Each row is a point on a tangle of strands that fork, close into loops and nearly touch. The rows are in no order.
Two points are linked if the straight distance between their rows is under 41. Some points are linked to none.
Z_576: [ 26  14  -7 -15  -4  12 -11  -8 -15  -8 -15 -14   1  27  -5  13  19  13
  12  -3   8  -7  -7  17  -6]
Z_252: [ 27  21 -11  11   3 -11  -5   8  19  -4 -25 -27 -15   6   2  19  -6   5
 -10  13  13   3  -7  38  -2]
Z_920: [ 16  -7   4  -4  -7  -3   8 -10 -19   4   4   3 -11   5  -8  15  16   2
   8   6   0  -4   1 -10   1]
Z_642: [ 12   1  -5 -10  -4  -1 -12   6 -15  -8 -14  -3   8  21   4   1  26  16
   2 -15  11 -22 -12  -5  -2]
Z_271: [ -9  -5 -11  -2  11   7   0  10   4  13  -6   5   1  -4   7 -10 -25   3
 -12   1  -1  -8  -2   6   8]
Z_403: [-21  -7  23  13  -8 -13  37 -23   7  -2  31   0  -1 -16 -13  13  -6 -20
   0  19 -15  11  -5 -29  23]
Z_54: [ 17   1   2  -5  -7  -3  22 -20 -22   7  13 -17 -15   1  -9  12  14   2
  10  15   2   4  -6  -3  12]
Z_27: [ 21  11  -5 -12  -3  16 -10 -11 -21  -1 -19  -4  -6  17  -7   3  11   8
   9  -2   2   8  -1  17 -12]
Z_979: [ 20 -11   1  13  -3 -13 -15   8  20   7  10   9  12  10   8  34  -7  -8
  -2  -7   5 -41   2  -1  32]
Z_772: [ -7  32 -10 -15   2 -20  11  24  14   2  -1 -47 -13  -6   3 -19  -9  12
   3  -5  19 -27 -21  23   9]
Z_965: [ 13   8  -3 -10  -5  20  -3 -20 -22  -3 -16   6  -6   9 -12  -1  12   0
  14  -2   2  22   6  13 -25]
Z_341: [-17  -5  -1  -1  -1   3  -3  -3 -13  -1  -7  21   9 -13  -1 -17   7   2
   3 -16  -2  18   4 -17 -19]
Z_871: [-14 -20   2  26   0   6 -24   1  15  -6  -2  40   3   9   4  -3 -14 -16
   6 -15  -9  17  15  -3  -6]
Z_573: [ -5 -11  16   7  -9 -13  14 -11  -2  -1  17  15 -13  -7  -9  12   4 -11
   9  10  -5   2   8 -20  10]
Z_376: [  9 -22   3  15  -3 -10 -18  11  26   9  10  23   4  12  13  19 -13 -12
  -3  -9  -1 -28   1  -3  31]
Z_867: [ 20 -13   8  -4  -9  -6 -10   0 -11  -3   1  14  -4   6  -6  22  21   4
  10   5  -1 -13   9 -10  -3]
Z_113: [  1 -18  16  -3  -1 -21 -29  14  -3   3   8  24   7  -4   7  -2  22  10
   1 -23  -2 -12   5 -25   2]
Z_168: [-26   2   0  -6   1  12  19 -26  -7 -17   0   8  16 -20 -13 -16  18  -4
   5  -1 -17  33   0 -20 -29]
Z_635: [ 12  -1   4 -13  -3 -10 -18  11 -19  -9  -4  -2  17  10  10  -3  38  22
   5 -19  11 -23 -10 -18  -5]
Z_409: [-28  -5   3   2   1  11   6 -15   0 -12   0  18  16 -19  -7 -13   6  -7
   6 -10 -16  28   5 -20 -22]
Z_737: [ -4   4  -9   2   1   6  15 -16 -19   6  -3  -9  -5  -1  -7  -5  -3   2
   1   2   0  15  -7   1   8]
Z_303: [  1 -11  -9  -3   4  -1  -8   8  -3   6 -12  15   4   8   3  -5   3   8
  -6 -14   4 -15  -3  -9   2]
Z_512: [-26  -3  -5  11   8  13  14 -13   3   7   3  -2  15 -17 -10   1 -24 -15
  -7   3 -10  19   7   3   4]
Z_806: [-14  13  -9   0   8   8   9   4  -3   4  -5 -33  -2 -13  -7 -18 -20   4
 -13  14  -4  23 -12  23   0]
Z_46: [ -8  -3  26   4 -19 -12  34 -22   6  -5  30   2 -11 -11  -5  16   3 -17
   4  30  -9  12  11 -30  17]
Z_344: [-17  -4  25   4  -4  -5   0 -18  12 -21  23  18   2 -19   2 -11  14 -12
   9   6 -21  27  13 -30 -13]
Z_939: [ 11   2 -10  -1   2  -2 -10  20   2   5 -12  -3  16  26   9   4   3  10
  -8 -16  17 -41  -6   1   3]
Z_17: [ -6  -5  37   1 -18 -12  14 -11  10 -10  28   3 -11  -8   5   9  14 -21
   4  24  -4  19  26 -35   7]
Z_481: [ 13  -9  12 -17  -1 -10 -24   7 -21  -3   7   6  11  -1   4  -1  37  18
   4 -11   1 -14   2 -23 -11]
Z_395: [-23  -4  -5  18  12  14  11 -14  22  -2   5  -2  16 -24  -6  13 -29 -27
  -8   9 -19  32  15  15   0]
Z_32: [  4   7 -13  -3  11   4  -3   8   3  10  -8  -9  -2   5  11  -6 -15   9
 -11  -2   8 -12  -4  13   7]
Z_444: [  7  13 -10  -7  12  19 -22  11   1   4 -20   8  -1   8  -2 -20 -17  11
 -14  -2  -1   0  -3  25 -23]
Z_672: [ 23  -9   0   9   0 -15   0  -4  12  12  11  -3  -1   2   5  39  -5  -5
  -4   5   2 -28  -2   0  38]
Z_321: [ 25   8   6 -11 -23  10  15 -12 -24  -2  10   1 -12   1 -14  10  35  -8
  15  18  -2  19  17 -11 -27]
Z_39: [ 10  13  -4  -2  -9   1  28 -27 -24   4  11 -37 -18  -3 -14   5  13   3
  21  16   3  19  -7   8  12]
Z_717: [  4  11 -12  -4   1   2   8  -7 -13   7  -5 -17  -9   8  -1  -5   6   9
   0  -3   4   1 -13   6  14]
Z_431: [ 10  20 -13  -3   6   1   2   1   2   4  -9 -27  -6   5   7  -2  -5  11
 -10   0   9  -3  -9  22  10]
Z_14: [ 27   3  -2 -12 -10   2  -5  -4 -20 -11 -10 -12   1  24  -3  12  31  13
  16   0  10 -16  -8  -2  -3]
Z_725: [-19 -16  -6 -10   8  -8   7  22  -9   8  -3   4   7  -5  17 -30   5  15
 -11 -18   7 -12 -17 -26   9]
Z_825: [ -3  -3 -11  -5   9  18 -22  14   5   8 -19  22   2   6   2 -15 -20   8
 -14  -7  -1  -5   7  11 -20]
Z_475: [ 21  12 -11  10  12  -8 -13  18  20   3 -13 -17   4   6  16  19 -13   1
 -17   4  19 -20   2  31   0]
Z_904: [  8  27 -10 -18   0  13 -14  15  -2  -5 -19 -10  -2  19  -2 -20   1  13
  -5 -10   8  -8 -14  24 -13]
Z_971: [  6  16 -13 -12   2   4  -9  19  -3  -1 -16  -8   6  27   6 -12   2  13
 -10 -15  15 -24 -10  11  -6]
Z_909: [ -5  -2  -4 -13   1 -11   9   7 -22   1  -3  -8  -2   2   8 -15  24  14
  -1 -15   6  -6 -19 -19   9]
Z_977: [  6 -23  18   3  -5 -20 -16  10   5   0  10  20  -1   4   4  14  13  -1
   1  -8   0 -16   2 -23  15]
Z_696: [  5  14  -6 -10  13   3 -12  25   9   0  -8  -4   7  21  11 -18 -14  12
 -12 -11  18 -36  -8  20 -13]
Z_318: [ -2 -22   8  22  -4  -2 -17  -1  10   3   6  30  -5   8   1   9  -9 -14
   7  -9  -7   3  13  -6  11]
Z_625: [ 15   1  -7   4   7  -5 -17  21  14   9  -4   1  21  20  11  16 -14   3
 -13 -14  19 -46   6  12   6]
Z_872: [ -6   3  27  -2  -9   0  -3 -16  11 -17  29  15  -1 -14   3  -9  23 -12
   8   7 -14  26  30 -32 -19]
Z_71: [-16  -3   7  12  -3  -5  33 -28  -3   2  24  -2  -1 -17 -15  14  -5 -17
   8  19 -14  14  -1 -14  14]
Z_995: [  2  -8   4 -10   0  -8  -4   1 -23   0  -3   9  -2  -4   4  -4  26  12
   2 -10   3  -3  -5 -17  -6]
Z_850: [-17  24 -13 -21   5  -4  12  17   9   1  -2 -32 -10   2   3 -33 -10  17
  -4  -3  11 -16 -23  14   8]
Z_301: [  3 -23   0  18   6   0 -15  11  27  12  11  19  -1   0  16  14 -30 -16
  -4  -5  -4 -14   6   5  32]
Z_930: [-14  12 -13 -21   5  -3  12  20  -2   0  -5 -20  -4  16   9 -32  -2  16
  -7  -9  13 -20 -23  -1   9]
Z_944: [-20   6  -7  -3  16  16  -2  10  -2   4  -8  -7   4  -9  -4 -30 -29   6
 -14   9  -7  11  -9  19 -21]
Z_458: [-13 -26  -1  14   2   8 -26  15  21   4  -3  37   2   9   8 -10 -21  -7
  -3 -16  -6  -1  13  -2   3]
Z_492: [-14  -4   7   6  -8  -5  27 -19  -9   1  15   6  -1 -16 -12   4   1  -9
   8  11  -9  11   0 -21   6]
Z_866: [ 23   3  -6  10   9  -9 -12  18  13   9  -5 -11  16   9  16  28 -13  -3
 -14  -5  24 -37   4  21  15]
Z_507: [-42 -25  -2  -2   9   7   9  17   3   4  -1  13  14 -12   3 -30 -23  -1
  -6  -9  -5   2   0 -17  -4]
Z_925: [  1  -9  13  -4  -6  -4 -19  -3 -12  -5   5  24   0  -9   0  -1  18   0
  13 -13  -5  10  17 -13 -19]
Z_570: [-31 -22  -1  -4   9  -2  -3  21   1   7  -4  16   9 -13  12 -31  -8   6
  -7 -18   0  -1  -3 -24   0]
Z_471: [  3   5  -3  17   1   3  38 -41  -2   1  13 -32   0 -29 -12  26  -6 -15
   7  26  -7  34   7  10   6]
Z_652: [  4   3  13  -4 -13   7   2 -19   3 -17  15  19  -2 -13  -6   1  25 -10
  14   7 -16  26  25 -21 -31]
Z_320: [  2  -9  30  -4 -17 -17   2  -3  -2  -5  23   8 -11  -9   0   9  18  -9
   7  11  -4   6  17 -29   4]
Z_118: [ -7  12  -5  -2  -7   7  32 -30 -26  -5   7 -24  -8  -5 -16  -8  13   0
  17  11  -1  26 -10  -3  -5]
Z_581: [ 21  26 -10   3   9  -7 -11  21  17   1 -15 -22  -3   9  11   6  -8   5
  -9   0  17 -13  -8  36 -10]
Z_690: [-27   0  -7  -1  23   9  11  11   1   5   1 -22   7 -16  -6 -22 -30  -2
 -18  16  -6  16  -9  21 -10]
Z_926: [ 14  28  -5  -7  11  -3 -17  29  10  -1  -9 -17   2  14   8 -10 -12   8
  -7  -7  18 -30  -9  34 -17]
Z_242: [-22  -9  15  16  -3   2   9 -20  15 -20  16  20   5 -11  -4  -1   6 -19
   6   8 -23  23   8 -21  -8]
Z_562: [ 18  25  -8 -10   7  18 -27  15  -1  -3 -21   6   0  20  -4 -16  -8  13
 -12 -10   3  -3  -7  33 -26]
Z_536: [ 15  -8   7  12  -6  -4   1 -17   4   7  19   7 -12  -7  -4  33  -9 -18
  10  15  -8   1  13   5  24]
Z_665: [-22  -5   1  19   5  15  16 -30  19  -9  18   7  13 -15  -9  16 -14 -29
   4  11 -29  31   9   4   4]
Z_386: [-12 -11  -7  -6   2   4  -7   8  -8   5 -14  22   3  -2   2 -14  -1   4
  -3 -15   0   5   5  -8 -11]
Z_390: [ -9 -17  -7   2   6  15 -27  15  13   6 -13  32   4   8   6 -12 -24   3
  -6 -14  -3  -4  14   6 -12]
Z_325: [ 14 -23  29   3 -14 -26 -21  11   9  -6  17  13  -2  10   5  23  14   0
   1   5   1 -22   6 -25  23]
Z_124: [  8  36  -6 -11  -2 -13   1  19   9   1  -6 -39  -4   9   3  -3   2   8
  -2  -8  19 -23 -14  27   6]
Z_838: [ -4  10  -8  11   6  -6  11  10  12  -2 -18 -39 -13 -15  -6  -6 -20   3
 -11  24  -1  23 -15  32  -4]
Z_936: [-13  -2   4  11  -3  13  18 -33  14 -17  18  12   7 -11 -14  12  -1 -22
  12  18 -27  27  10  -8  -6]
Z_266: [-33 -11  -8  -2   7  11  14   7  -8   7  -6   5  11  -7  -4 -25 -21  -2
  -9  -3  -5  10  -6  -8  -4]
Z_789: [ 17 -10   3  13  -2 -12   5 -11   6  15  18   3  -9  -7   2  33  -8 -11
   1   9  -3  -9   3   1  36]
Z_959: [ 12   3   5 -12  -9  17  -5 -14 -24  -6 -10  14   1   0  -7  -5  24   1
  17  -7   3  25  12   0 -42]
Z_79: [  7   3   8  -7 -11  11   1 -16 -12  -9   0  20   0  -9  -8  -2  25  -4
  19  -1  -4  22  21 -13 -42]
Z_827: [  9 -14   0  -1  -2  -2 -16   0  -4   3  -6  23  -3   6  -3  13   9   2
   4 -10  -3  -8   9  -6   1]
Z_993: [  5 -16   6  24  -1   0  -9  -9  10   8  12  20  -7  -2   2  20 -16 -21
   5   1  -9   2  14   5  24]
Z_293: [ 14 -13   2  20   4  -1 -16  -3  20   9   8  16  -5  -4  12  32 -19 -17
  -1   1  -4  -1  13  15  27]
Z_975: [-20  -4 -10   4   3   9  15  -9 -14   9  -2   1   4 -10  -6 -11 -12  -2
  -2  -1  -4  12  -1  -5   3]
Z_128: [ 18  31  -5 -11  -5   1 -12  11  -2  -5 -13 -28   6  23  -1   7   8  11
   2 -11  21 -26  -9  25   4]
Z_953: [  8   8 -12  18  -3 -16  21   4  16   2 -22 -44 -21 -11  -4  10 -16   5
 -10  27   4  15 -17  29  12]
Z_218: [-26 -19  -4  -3  16  10  -1  19  11  11  -5  13   7  -6   9 -18 -33   3
 -10  -3  -3  -9  -1  -4   6]
Z_779: [  2  13  -7   1  18  11 -10  15   4   3 -14  -5  -3  -7   2 -20 -26   9
 -16  10  -4   8 -11  30 -21]
Z_976: [-20   7  -3  -4  -3   9  30 -31 -21 -14   2 -11   8 -13 -14 -13  18  -2
  10   5  -9  30  -7 -17 -18]
Z_29: [-10  -1 -11 -10   4  -8   9  16 -10   3  -7  -6   1   8  13 -24  13  15
  -8 -17  11 -16 -22 -17  11]
Z_15: [  4  20  -8 -24 -12   9   2  -7 -24 -10 -18 -19 -15  12 -13 -15  22  16
  18 -11   5  12 -15  10  -4]
Z_968: [ 15  13 -12  14   3 -14   9   9  22   2 -20 -33 -16  -3   8  12 -14   3
 -14  18  11   4 -10  28   6]
Z_963: [ 22 -17  20  -5 -20 -16  -6   2  -2  -3  14   7  -6   7  -4  30  21   1
   9  18  -1 -20  12 -20  13]

A piece is two or more points that can be reached from each other along the links. Count, over all rows, the pieces, the separate loops (a circle has one, a figure eight two, a Y none), the forks (points with three links) and the tips (points with one).
pieces -> 4
loops -> 7
forks -> 8
tips -> 2

Name the points in between on the shortest way along the links from the first point to the second, in order.
Z_376, Z_690 -> Z_301, Z_293, Z_993, Z_318, Z_871, Z_458, Z_390, Z_825, Z_444, Z_779, Z_944
Z_995, Z_959 -> Z_481, Z_635, Z_642, Z_14, Z_576, Z_27, Z_965
Z_909, Z_665 -> Z_29, Z_725, Z_570, Z_507, Z_266, Z_975, Z_512, Z_395
Z_409, Z_963 -> Z_341, Z_386, Z_303, Z_827, Z_867
Z_725, Z_431 -> Z_570, Z_507, Z_218, Z_271, Z_32
